Points on a hilly landscape, in no order, each with its height.
A ball rolls from a point to whichever of its 4 nearest points has the largest drop for the distance, and stops where none of them is lower. Distance is the straight distance between rows; heights are no part of it.
dozod height 411: [134  97  70  76 139 128 135 127 120 121 154 140 109 100 170 125 100 138
  98 103 124 161]
Bidon height 459: [106 103  97 100 116  81 143  98 157 101  97 182 147 107 185 109 119 189
 117 144  28 133]
Tufo height 353: [ 77 167 174 166 137 176 134 151 129 158 135 102 140 153 115 143 139  94
 157 128 109 146]
lumi height 228: [ 50 155 122 173 132 165 138 107 146 168  98 101 176 157 100 123 121 141
 154 167  63 152]
Lavum height 574: [123 170 161 171 123 143 109 146 158 184 145 123 108 170  97 150 154 103
 176 133 162 138]
gare height 215: [225 115 121 143  93  45 107 102 156 106 134 172  87  92 178  69 138 122
 143 106 177 129]
kob height 518: [ 94  98  67  66 134 120 139 113 134 107 124 153 150 102 151 125 101 191
 106 126  59 146]
gapo height 276: [118  82 212 134 140 165 141 171 107 118 144  77 133 116  93 127 154  73
 126 106 156 110]
suf height 447: [ 57 125 152 128 150 203 166 137 119 148 118  71 179 131 105 134 129 122
 129 159  78 151]
Nafar height 295: [ 97 120  87  93 125 105 134 109 149  96 116 155 134 105 155 126 109 189
  95 133  61 137]
rigi height 121: [136 123 202 152 113 125 117 160  93 127 129 104 143 145  84 131 162  73
 161 105 189  97]
fave height 177: [238 133 133 141  79  39 117 105 173 118 130 159  83 106 169  82 152 118
 161 129 183 114]
bik height 223: [218 129 121 155  91  65 113 123 177 133 132 176  58 112 180 111 138 139
 124 126 134 111]
sezo height 379: [171  86  81 119 136  99 115 117 107 121 156 157 117  80 168  76 111 111
  98  81 187 148]
zefug height 449: [140  81 203 127 127 142 138 150  90  91 136  83 143 118  77 130 147  75
 132 100 182  83]
som height 313: [ 77  91 202 125 153 198 159 165 125 135 122  47 142 102 105 146 143  90
 117 138 101 154]
zug height 344: [102 150 151 143 143 169 134 148 120 143 142 125 140 160 107 146 134 104
 118 129 128 133]
fak height 658: [ 79  66  55  47 125 104 136  97 145 118 119 153 147 100 173 117  97 178
 120 129  55 168]
ruvad height 179: [ 79 174 123 160 143 158 128 123 146 146 108 115 152 158 123 141 126 147
 125 168  93 144]
Vomis height 268: [ 98 185 142 175 136 147 115 137 164 169 129 130 132 175 118 144 132 124
 150 159 110 161]
Naba height 427: [153 147 187 159 109 120 108 150 108 155 117 116 139 159  86 138 170  91
 188 108 200  98]
Favo height 108: [169 121 147 131 116 118 118 132  87 103 143 127 126 133 107 120 124  93
 145 100 192  88]
sas height 454: [ 77  62  51  34 130 131 130  88 110 126 118 124 142  93 171 133  85 161
 122 120  80 165]
labo height 322: [188 149 152 133  81  59 104 122 151 142 131 142 111 160  91 137 159 123
 186 134 212 102]
vok height 317: [145 151 112 140 131 109 113 133 140 125 137 157  96 131 138 146 122 143
  99 123 130 120]
gifum height 310: [164 146 108 137 110  84 129 119 164 118 131 174  80 112 185 123 128 153
  92 119 106 127]
sut height 289: [202 143 127 164 102  77 120 124 172 130 131 165  69 121 158 145 138 154
 123 141 126 112]
zuki height 466: [ 85  98  86 103 126  99 134  98 155 103  93 173 158 110 150 111 113 202
 106 143  34 135]
bom height 158: [179 116 147  96 113 103 135 107  73  66 149 114 133 116 123  74 122  75
 167  92 216 104]
Tovip height 138: [ 62 148 118 164 143 167 138 108 139 146  98 117 169 154 102 134 120 147
 133 171  65 138]
Goge height 250: [105 175 128 167 137 146 125 135 154 158 123 132 134 159 121 157 124 137
 118 161 115 142]
palib height 95: [175 122 145 116 113  98 121 100  89  81 143 122 130 135 110  86 123  85
 159  99 213  96]
depop height 448: [111 163 170 163 132 161 114 153 138 171 133 114 135 163 109 149 150 105
 155 128 144 139]
mafas height 508: [ 84  96  73  53 144 167 153 106  91 125 114 103 148 117 137 141  99 158
 104 134  81 142]
Bug height 429: [150 158 138 164 121 114 100 142 162 165 126 144 101 161 119 159 148 133
 132 148 149 124]
pifad height 300: [ 90 147  92 119 147 157 137 122 123 126 116 133 155 136 124 144 114 162
 105 151  89 137]
Dipil height 381: [163 130  94 131 134  99 113 128 131 106 152 167  93 113 150 118 110 133
 103 109 129 124]
Zato height 273: [186 137 121 142  97  75 124 132 186 123 124 181  71 109 196 119 146 160
 114 134  97 127]
nura height 443: [177 114  92 146 123  84 109 125 138 112 155 170  90  93 173  93 114 132
 102  83 148 134]
fikad height 346: [159 135  95 126 131 101 125 126 147 113 142 167  90 107 174 117 118 144
  86 109 108 133]
zoru height 236: [110 132  90 121 129 102 133 119 165 107 118 166 121 100 170 128 120 190
  97 142  57 125]
gud height 442: [135 152  99 126 133 108 123 126 151 114 131 162  97 111 160 132 115 162
  83 131  95 125]
roso height 203: [ 72 182 121 168 136 147 120 108 166 157 102 116 140 160 120 141 120 147
 143 178  83 145]
fur height 335: [153 127  95 113 126  84 138 125 159 117 140 186  91  83 203 104 122 145
  94 101  94 143]
kapir height 551: [104 123  86  82 150 166 154 123 104 126 123 114 148 126 128 148 103 158
  97 143  95 138]
fofug height 109: [105 118 139 110 147 188 162 155  98 123 131 106 143 129 117 157 113 115
 100 135 122 134]
gos height 147: [115 129  84 101 128  95 139 118 153 109 123 163 113  99 166 120 112 172
 102 129  67 151]
reko height 293: [ 55 155 119 190 134 139 122  81 177 168  84 118 160 159 107 121 115 170
 153 184  59 147]
dezuk height 457: [ 44  89 170 127 144 205 167 117 114 142 102  30 175 110 109 133 130 110
 128 160  60 154]
Demev height 417: [ 92  76  86  83 116  89 142 110 155 100 101 180 150 103 169 100 115 200
 111 137  28 142]
bar height 225: [ 70 167 115 176 130 144 122  98 176 158  88 119 160 163 116 133 117 167
 143 185  72 145]
tezal height 478: [106 100  73  50 143 167 154 104  93 131 129 102 130 108 145 143 106 141
 106 124 103 142]
Vaf height 484: [139  91  87  73 146 163 150 124  93 123 148 109 115 106 155 135 100 109
  97 106 132 136]
nemu height 101: [198 130 114 129 110  54 102  99 114  82 145 144 115 113 136  73 127  96
 159 108 213 116]
rig height 393: [ 94  82  67  39 146 134 131 109 120 135 138 121 127  89 182 122  93 148
 105 100  97 179]
nugik height 327: [176 150 156 148  96  95  98 132 138 166 122 123 122 158  79 140 174 108
 184 131 206 106]
geke height 315: [ 71 157 149 150 149 189 153 137 121 149 128 108 159 157 111 141 123 118
 131 154 102 150]
Dusir height 674: [106 117  68  75 142 127 140 126 135 105 134 152 130 106 156 127 108 174
  94 129  78 144]
Zel height 159: [164 132 161 147 121 118 109 130  98 118 138 129 128 149  96 134 142  96
 151 112 187  86]
totov height 497: [130 139 202 150  99 112 111 149 121 167 113  95 139 144  76 125 188  84
 206  98 194 102]
rosof height 407: [ 52 116 140 135 139 205 168 114 115 147  92  76 187 137 101 130 119 129
 138 172  67 154]
gizug height 265: [119 175 112 158 137 120 117 125 163 134 119 143 116 143 139 155 130 173
 103 159 100 135]
kos height 355: [145  98  66  90 147 124 126 124 111 123 156 140 110  84 167 102 108 131
 101  80 145 163]
pak height 529: [127 121 186 140 139 177 136 155  91 120 139 106 139 138  97 141 142  87
 123 104 161 106]
zedim height 525: [137 152 177 166 104 120 103 148 167 209 132 117 122 167  79 149 169  98
 207 112 183 129]
Revig height 405: [144 105 189 136 123 144 139 155  86 118 131 108 140 135  88 131 148  80
 139 101 177  90]
Filof height 397: [118 143 109 117 147 165 144 149 101 122 135 117 125 133 119 148 113 133
  96 133 118 128]
tago height 82: [ 85 146  93 139 134 130 130 105 153 132  90 148 158 144 124 127 116 191
 112 176  65 128]
sel height 601: [111 115 239 117 110  90 115 132 105  78 108  55 155  94  72 111 207  62
 172  87 199  96]
pokav height 189: [ 77 119  79  91 131 129 140 103 123 111 110 135 158 130 125 135 104 191
 105 152  68 132]
moz height 334: [186  85  98 114 132  98 116 104  83 104 152 130 133  90 146  60 115  94
 125  84 218 146]
bap height 326: [160 151 119 130 101  86 133 131 178 123 112 183  73 107 203 128 141 162
 121 134  71 123]
nena height 287: [107 164  98 132 143 128 122 120 146 126 127 141 126 132 142 144 128 169
 101 148  87 136]
tivom height 328: [170 129 131 139 131 146 129 147 104 115 144 142 115 142 104 128 127 104
 111 112 168  98]
gefot height 165: [ 97 140  94 122 130 104 134 111 163 108  97 155 136 116 145 129 121 196
 106 162  66 134]
vekad height 329: [151 166 126 154 127 113 104 135 167 140 126 156 103 149 146 156 124 155
 106 146 127 127]
videb height 438: [ 50 130 136 150 145 197 164 120 127 152 104  75 188 143  93 115 115 119
 146 157  61 159]
Mene height 153: [177 136 147 158 109  88  94 137 146 147 128 145 109 161  94 154 134 121
 154 135 189 105]
gef height 516: [134 157 210 137  87 101 105 142 110 148 104  92 137 144  72 124 197  76
 208 103 205  98]
bezo height 371: [109  90 176 105 145 201 166 159 101 134 136  66 133 112 123 159 129 102
 103 144 119 126]
tasug height 394: [127  94  68  68 151 135 138 136 110 141 156 131 113  79 170 113  99 124
  98  82 127 164]
vivuk height 150: [195 133 113 143 108  69  89 114 127 108 151 162  95 123 132 103 119 112
 134 106 187 112]
vasog height 245: [214 118 131 158  88  58 132 121 173 139 124 188  70  92 198  91 154 130
 130 109 131 117]
Gito height 369: [165 148 137 161 123 108  97 146 149 147 138 144 108 165 112 159 140 117
 137 134 171 106]
muli height 456: [127 143  97 119 143 135 126 133 124 113 140 142 114 136 137 147 112 138
  92 128 117 129]
biriv height 719: [150 155 157 163 119 123 105 144 130 155 125 129 118 163  98 148 153 102
 154 128 177 113]
Gagi height 174: [154 120 115 115 132 136 136 138  96 105 155 143 117 122 126 124 107 114
 108  93 157 112]
kab height 374: [160 157 183 134  91  97 102 137 123 146 107 110 135 157  75 131 186  89
 204 118 218  99]
gatid height 149: [133 170 132 156 141 132 111 140 140 145 135 136 113 154 120 162 132 131
 120 142 133 133]
nal height 348: [108 108 213 155 137 166 137 174 109 134 140  87 141 134  92 145 150  78
 138 111 151 121]
Kupov height 251: [127 157 128 150 144 152 131 150 116 142 137 128 121 147 119 145 127 124
 113 134 135 130]
dalo height 406: [144 121 204 130 108 109 121 144  85  90 121 105 146 131  95 125 161  72
 170 105 197  80]
gitet height 545: [ 81  56  56  35 125 101 124  86 126 130 118 134 149 100 171 120  89 173
 127 124  59 172]
Pava height 325: [164 129 111 132 135 111 115 129 120 109 151 152  97 127 137 124 114 116
 108 107 157 118]
mure height 473: [121 156  95 118 135 110 130 126 151 114 124 159 113 121 154 137 112 173
  91 138  88 135]
rosiz height 235: [120 181 138 167 126 124 109 133 186 169 125 124 112 166 128 159 143 140
 138 166 134 143]
domot height 115: [166 104 176 107 112 123 139 131  69  79 145  98 143 117 114 104 128  74
 159  99 200  84]
dazof height 377: [133 143 110 120 111  85 141 117 175 105 107 181 100 102 201 124 133 179
 107 138  54 128]
nisuv height 288: [ 81  89  88  68 138 190 156 113  88 146  96  83 164 120 120 156 106 163
 112 169  64 127]
fep height 356: [142 109  84 103 134 102 127 127 136 116 155 161  99  85 177  99 102 146
  91  93 125 155]
zasu height 402: [ 91 162 151 158 146 179 135 143 116 152 134 112 147 155 115 150 129 109
 126 139 125 143]
Lofu height 444: [127 133 209 164 103 129 110 147 114 155 117  97 137 142  81 133 183  70
 189  97 182 108]
Tega height 292: [ 90 140  81 100 147 131 140 122 135 116 117 134 145 123 136 143 108 168
  96 152  74 138]
lim height 332: [ 78 130 124 120 158 193 164 127 107 143 119  90 171 140 116 136 122 142
 110 159  93 146]
gaf height 398: [137 121  93 106 148 151 138 137 105 116 152 137 112 117 128 124 107 122
  94 106 137 129]
pob height 298: [ 96 181 156 172 143 156 126 141 158 180 131 107 128 169 112 154 143  99
 164 140 112 159]
Kufov height 305: [129 114  82  97 140  91 128 124 146 113 152 167 108  93 184 102 101 155
  93  96  94 155]
nir height 166: [ 93 125 108 135 115  97 132  93 173 116  67 180 141 123 155 118 136 212
 122 174  31 114]
Sef height 593: [145 130 181 149 120 144 118 148  94 133 129 115 134 147  99 139 148  85
 148 106 177  96]
nani height 136: [ 70 159 113 153 144 157 122 108 150 150 106 119 167 155 108 135 121 159
 128 167  78 145]
nuro height 309: [ 82  99 108  69 136 194 161 121  82 128 103  74 154 117 128 152 119 147
 111 155  84 143]
zez height 340: [125 150 100 128 119 103 126 120 160 118 115 163 119 118 165 130 126 176
  96 152  68 123]
moza height 330: [ 65 110 195 145 152 196 155 151 123 142 139  50 155 121 107 140 139  95
 134 139  88 157]
Kibe height 441: [171  94  86 129 133  75 107 113 123 119 151 159 109  91 164  77 113 123
 107  91 171 141]
Bipos height 390: [125  88 176 116 142 186 157 161  88 120 146  89 129 110 106 147 125  84
 107 113 153 109]
nonok height 744: [ 86  68  64  53 130 112 141  91 128 117 105 145 144 110 158 115  96 192
 112 129  55 156]
dob height 347: [170 137 108 149 124  98 111 129 137 113 144 170  83 116 144 127 113 134
 107 117 136 121]
beb height 342: [138 112 125 103 142 166 149 155  90 114 157 120 123 128 119 144 122 103
  97 117 145 123]
komel height 281: [133 168 139 160 133 134 114 138 155 163 132 138 116 169 117 160 136 123
 130 143 133 125]
gite height 312: [ 95 112  81  82 121  96 139 115 148 101 115 162 135  99 174 105 108 185
 106 136  51 142]
dutub height 576: [159 159 151 170 114 113 101 149 170 175 138 132 106 165 103 159 151 123
 164 140 171 127]
voda height 257: [121 114  93  97 123  88 137 117 156 102 128 170 116  93 196 109 119 167
 104 112  69 148]
dagas height 333: [184 123 108 151 112  70 112 120 159 117 144 178  75  91 186  99 127 129
 111 103 132 127]
zam height 367: [170 153 167 130  80  79 108 135 167 176 122 119 124 162  76 139 183 121
 210 133 226 122]
ziku height 439: [153 150 170 166 104 101  99 136 169 185 131 121 118 162  85 154 168 107
 187 131 196 126]
duza height 468: [139 148 150 153 141 146 115 152 121 144 136 132 124 161 108 152 142 108
 128 134 153 117]
Vapi height 488: [143 119  82 103 142 127 125 128 123 115 155 157 104 110 153 122 109 136
  86 106 129 129]
reg height 351: [185 108  95 139 120  73 104 116 119 110 154 163 109  88 161  74 122 111
 126  86 184 134]
zezir height 524: [124 128  89 100 153 163 145 133 105 125 150 121 118 121 133 144 109 137
  98 117 120 131]
dalem height 227: [227 130 134 145  82  39  97 104 168 121 140 157  86 134 125 116 149 133
 170 141 187 107]
moger height 440: [ 40 103 166 128 152 210 173 130 117 144 112  57 167 119 104 138 128 112
 137 167  71 157]
Kasu height 98: [192 117 120 121 120 103 123 117  82  86 149 129 130 118 119  89 117  92
 153  92 206 106]
Vof height 248: [164  96 103 102 142 143 138 125  94 117 154 133 113 112 130 121 102 102
 105  90 168 118]
bir height 83: [190 148 144 150 102  85  96 117 125 126 127 148 112 144 109 132 137 111
 156 127 194 101]
dodif height 366: [ 69  99 137 106 146 209 174 120 105 142  98  69 173 124 113 144 121 131
 124 167  78 150]
detog height 135: [105  93 228 153 137 168 138 166 111 124 143  76 137 115  89 149 165  65
 130 104 138 123]
Sife height 137: [111 126 167 132 156 189 146 160 101 136 143  93 142 146 107 150 133 109
 120 129 129 121]
nuven height 124: [ 83 140  97 142 122 121 131  95 172 123  73 159 156 124 131 125 122 205
 113 178  55 120]
Sodut height 263: [168 145 162 149 104 106  91 135 109 139 125 123 119 163  87 137 154  95
 175 124 195  95]
mipaf height 354: [147 152 102 128 117  92 131 122 165 112 121 180  90 106 186 119 122 165
 103 128  83 133]
Lonar height 319: [ 78 111 125  89 157 195 169 132  97 142 104  73 161 130 116 143 124 137
 112 169  86 142]
kozo height 505: [107 123 216 169 127 158 123 164 121 153 137 101 138 135  90 137 164  75
 166  92 147 108]
Kosir height 114: [125 112 122  96 149 184 168 152  90 126 142 102 130 122 123 151 112 117
 102 114 117 118]
fid height 336: [164  88  75  96 137 123 128 124  96 125 156 136 121  89 162  85  99 111
 109  75 177 139]
ros height 156: [ 95  97 220 160 139 179 136 174 113 130 142  74 142 123  98 138 158  65
 141  97 137 137]
gebo height 127: [182  95 122 110 129 128 142 122  78  97 153 115 135 117 126  93 111  85
 138 100 202 104]
Lisok height 854: [141 138 177 166 124 155 117 151 108 153 143 117 135 153  90 147 155  92
 151 116 164 108]
rav height 350: [ 53 168 117 196 115 160 140  86 174 181  97 105 167 169  89 111 109 128
 187 165  46 163]
gar height 331: [ 83 105 158 104 150 208 162 148 109 134 123  69 148 117 117 152 129 112
 108 151 100 142]
bamo height 230: [ 89 134 182 146 151 186 145 164 117 143 138  98 138 146  99 142 138  91
 122 135 116 139]
voki height 229: [180  94 119 105 132 108 120 107  77  82 161 124 134 101 127  77 111  86
 155  95 215 121]
figip height 128: [208 140 128 143  91  57  90 127 149 115 134 144  99 147 107 134 137 122
 164 128 192 100]
vosi height 423: [148 116  89 101 140 142 139 128 105 119 157 142 105 100 149 114 106 121
  92  94 138 140]
Bife height 144: [202 142 129 125  97  50  97 103 130  95 139 145 100 140 118 107 140 109
 169 117 202 107]
sibo height 224: [122 167 116 148 124 104 122 120 177 126 100 156 115 130 156 148 135 185
 109 176  73 126]
nibo height 107: [ 62 146  96 155 142 148 127 102 146 139  91 127 167 140 110 127 115 170
 126 177  63 137]
bogi height 345: [ 80 150 148 140 157 181 150 149 112 142 129  98 145 152 122 148 125 106
 120 143 119 130]
san height 318: [176 152 168 134  92  88 100 125 114 127 121 125 124 153  83 134 155  99
 187 114 209  89]
sodun height 270: [148  94 130  99 138 170 150 147  87 113 151 106 122 118 121 133 107 104
 102 106 152 120]
rudok height 399: [160 150 183 119  99  87 105 117  93 112 114 112 136 156  87 124 165  81
 190 119 205  80]
Mog height 358: [ 63 146 134 130 154 187 158 127 113 146 104 100 175 142 109 134 123 142
 118 165  85 147]
Puva height 244: [206 115 115 144 101  41  94  94 136  99 144 161 104  95 165  62 129 106
 139  91 191 134]
poba height 482: [170 124  99 136 130 101 113 129 124 108 155 164  96 110 141 100 103 126
 106  91 162 122]
deru height 615: [120 132 195 170 125 157 117 156 126 160 132 108 127 150  91 139 161  81
 164 106 158 111]
Mitu height 537: [103  97 104  69 146 181 154 133  93 130 134  92 131 106 141 146 113 126
 103 127 106 139]
Pifef height 193: [225 121 115 159  85  45 109 109 165 112 130 178  78 100 178  83 138 119
 139 118 160 112]
nuda height 207: [ 99 182 121 173 136 122 113 124 180 163 113 130 118 161 133 157 124 149
 135 179 101 143]
bas height 500: [100  85 100 110 104  88 151  96 168 106  80 198 150 110 176 107 122 196
 129 147  10 123]
bige height 269: [ 84 110 102  92 152 192 152 122 101 134 108  94 169 133 118 144 107 156
 107 163  76 140]
fos height 94: [ 97 126 100 128 115  93 134 108 169 112  91 170 140 115 168 122 126 202
 119 162  33 120]
Zon height 213: [202 135 122 144  94  54  95 114 145 117 140 163  83 125 135 115 124 124
 134 116 175 103]
kep height 44: [190 140 129 153 119  97 101 127 122 118 137 143 109 150 110 134 127 114
 141 120 184  96]
Tozer height 492: [140 147 110 125 144 140 127 143 123 115 145 136 116 137 123 140 110 126
  99 121 132 122]
zozem height 249: [104 162 108 131 149 145 124 135 131 129 125 132 136 148 127 156 115 151
  97 143 101 133]
Puno height 76: [ 62 163 133 155 151 178 130 128 141 154 118 108 163 153 105 132 122 130
 140 164  89 153]
Mibe height 102: [177 127 150 123 107 116 123 128  85  93 148 124 132 134 100 104 124  90
 160 106 199  82]
zitiz height 119: [ 84 156 116 158 133 122 121  97 172 137  84 144 135 140 137 129 126 195
 128 187  63 137]
gog height 111: [132 158 159 168 130 137 107 150 141 171 137 131 119 170  98 156 144 112
 152 129 160 129]
Tel height 469: [161 105  87 113 144 105 119 124 114 120 152 159 108  97 155 101 105 119
  92  85 162 137]
lin height 143: [221 133 128 140  86  28 103  91 154 107 132 157  90 113 154  85 133 112
 159 122 188 125]
zuvuv height 455: [159 148 126 150 133 120  97 140 123 131 141 154 109 151 120 148 123 128
 112 120 155 111]
Fizaz height 151: [ 97 152 110 144 118 104 127 102 176 119  86 168 133 129 160 135 136 194
 121 180  54 121]
gora height 120: [186 109 109 121 124  94 115 111  94  94 158 149 123 106 133  78 109  94
 136  96 204 121]
Muv height 316: [ 84 188 142 170 128 147 123 119 176 182 128 104 132 168 119 145 130 123
 160 164  97 158]
tigaz height 290: [ 86 102 201 139 151 196 149 167 114 129 134  67 144 121 107 141 144  85
 124 129 104 148]
gamat height 164: [ 84 171 121 171 130 122 111 107 182 154  98 131 137 147 136 143 122 175
 131 186  82 146]
Zusa height 510: [ 88  81  61  41 132 150 145  96 100 131 107 116 148 110 153 138  94 171
 120 131  69 141]
Gel height 433: [125  89  71  57 146 153 146 122  98 134 142 122 120 103 161 128  93 138
 105 102 105 158]
Lafan height 580: [ 88  66  67  58 124  89 144 103 149 109 117 169 150  99 167 112  96 188
 117 126  37 155]
Kug height 464: [132 117 218 114 106 107 130 140  87  71 117  83 156 121  81 110 178  64
 168  95 203  86]
gusiv height 246: [197 143 135 152  96  77  93 129 165 134 142 150  86 139 122 145 144 138
 144 136 183 105]
Zoden height 372: [139 140  92 127 133 118 122 131 126 110 152 158 105 123 144 134 113 141
  91 119 124 128]
roda height 352: [ 94 143 110 110 149 182 148 143 106 131 123 113 155 136 124 150 116 140
  95 150 103 136]
sola height 172: [ 98 169 114 141 140 138 123 129 151 131 105 136 135 145 128 137 120 164
 108 167  96 142]
keni height 321: [104 154 124 128 148 168 141 146 111 135 124 128 142 146 124 150 118 133
 107 145 110 132]
gosi height 349: [112  94  63  71 138 110 134 125 134 121 147 147 117  90 176 115 103 156
  95  94  99 163]
mupop height 253: [184 143 149 155 102  80  99 140 169 166 126 137 107 159  96 152 166 128
 165 141 190 112]
Fek height 587: [125 133  80 110 140 124 125 125 137 118 143 146 114 111 158 119 105 161
  83 122 106 133]
mamis height 141: [ 86 118  85 110 131 119 134 101 140 116  97 148 165 131 127 123 117 202
 110 163  53 131]
rari height 368: [162 164 123 158 119 108 110 141 186 144 120 152  88 151 139 161 140 163
 119 170 126 128]
ker height 97: [193 121 112 136 118  94 114 122 105 105 149 137 120 134 120 114 123 103
 128  99 178 106]
lepaf height 241: [ 76 106  90  92 141 167 150 103 105 123  96 112 177 130 115 138 107 181
 113 164  71 135]
magim height 434: [123 142 171 156 145 169 136 170 105 143 136 117 134 154  98 149 141 100
 125 119 145 118]
nivo height 343: [145  96 153 123 138 167 148 157  90 111 144 108 128 137 108 132 125  95
 113 102 163  97]
Bitol height 252: [132 157 109 151 138 123 115 140 141 130 130 150 116 145 132 153 131 145
 113 148 122 125]
vefe height 130: [ 94 162 108 147 136 123 124 112 150 134  99 148 133 141 135 143 127 177
 107 178  82 136]
luv height 400: [164 150 128 166 117  96  95 136 152 140 135 161  91 149 127 155 135 138
 119 140 153 107]
Diz height 125: [ 56 131 108 140 147 169 141 103 130 149  88 113 182 146 102 116 108 161
 127 169  74 145]
mima height 502: [ 56 158 174 161 145 190 150 137 133 156 140  80 163 146 112 132 132  97
 150 149  76 167]
podof height 445: [143 127 146 133 138 164 130 149  93 116 145 119 123 138 111 142 128 100
 114 108 150 112]
Naf height 644: [ 94  90  57  56 128 111 135 114 131 108 118 142 149 100 165 121  96 172
 106 123  69 167]
tarog height 255: [ 83 140 147 114 154 195 156 153 104 139 127  86 152 127 116 146 131 124
 115 149 106 140]
Des height 187: [105 171 113 158 133 121 114 121 183 139 104 144 115 151 141 144 131 174
 116 183  87 141]
pesom height 418: [110  99  62  58 150 134 144 121 111 117 145 123 119  97 154 131  97 142
  95 108 100 149]
tobe height 266: [198 117 112 150 108  51 103 116 151 119 137 178  88  85 187  73 131 116
 135 101 160 126]
zife height 303: [157  82  79  89 146 145 143 123  92 122 159 128 104  91 151 109 101 110
 102  76 161 146]
duleg height 392: [ 94 143 196 177 147 175 136 159 127 152 135  86 141 150 102 142 145  86
 157 108 120 144]
siro height 186: [190 102 101 122 119  74 110 103 103  92 155 140 124  99 150  52 120 102
 132  95 208 143]
paf height 185: [161  82 117  98 135 149 146 131  86 107 155 113 124 106 120 110 111  96
 124  85 171 107]
Palaz height 391: [ 57 124 182 137 144 198 163 144 117 152 127  61 169 123 116 133 129  98
 132 150  82 165]
Bega height 386: [117 108 219 157 125 153 125 162 110 134 134  89 142 133  91 140 173  71
 145  98 162 113]
masof height 373: [160  90 157 122 122 152 146 145  81 101 150 114 125 132 106 118 120  80
 129 100 175  87]
Gudis height 575: [ 99 115  60  64 141 140 146 119 105 124 123 123 141 112 140 134 101 170
  99 137  76 147]
mev height 79: [190 130 128 140 108  92 104 116 104 109 152 142 112 141 114 113 120 105
 150 116 193  92]
bupul height 479: [122  91 227 130 116 131 128 156  96 103 116  64 142 108  70 124 173  66
 158  93 180  94]
Kod height 638: [121 157 187 174 122 147 111 152 140 186 139 116 121 165  93 150 161  85
 185 111 159 131]
mas height 467: [124  82 227 134 132 138 138 163  90 110 127  77 145 103  71 134 167  70
 140  99 180  93]
tole height 684: [135 134 225 136  97 104 115 142  94 109  97  83 144 140  75 120 184  72
 193 102 209  87]
tadol height 88: [177 127 128 120 111  82 110 108  97  86 149 143 128 131 113  92 121  94
 154 110 208 107]

Two balls start at each pair of points below. Name the first point that both come to, or write none.
paf, bom -> tadol
mafas, bige -> none
kab, Naba -> Sodut

Where does a ball stop that starts at each point below?
Tozer -> gatid
totov -> kep
mipaf -> lin
reg -> kep
fikad -> lin
nura -> lin
bap -> lin
Lonar -> tago
moz -> kep
kapir -> tago
gef -> kep
fak -> gos
pifad -> tago
sezo -> Gagi
Gudis -> gos
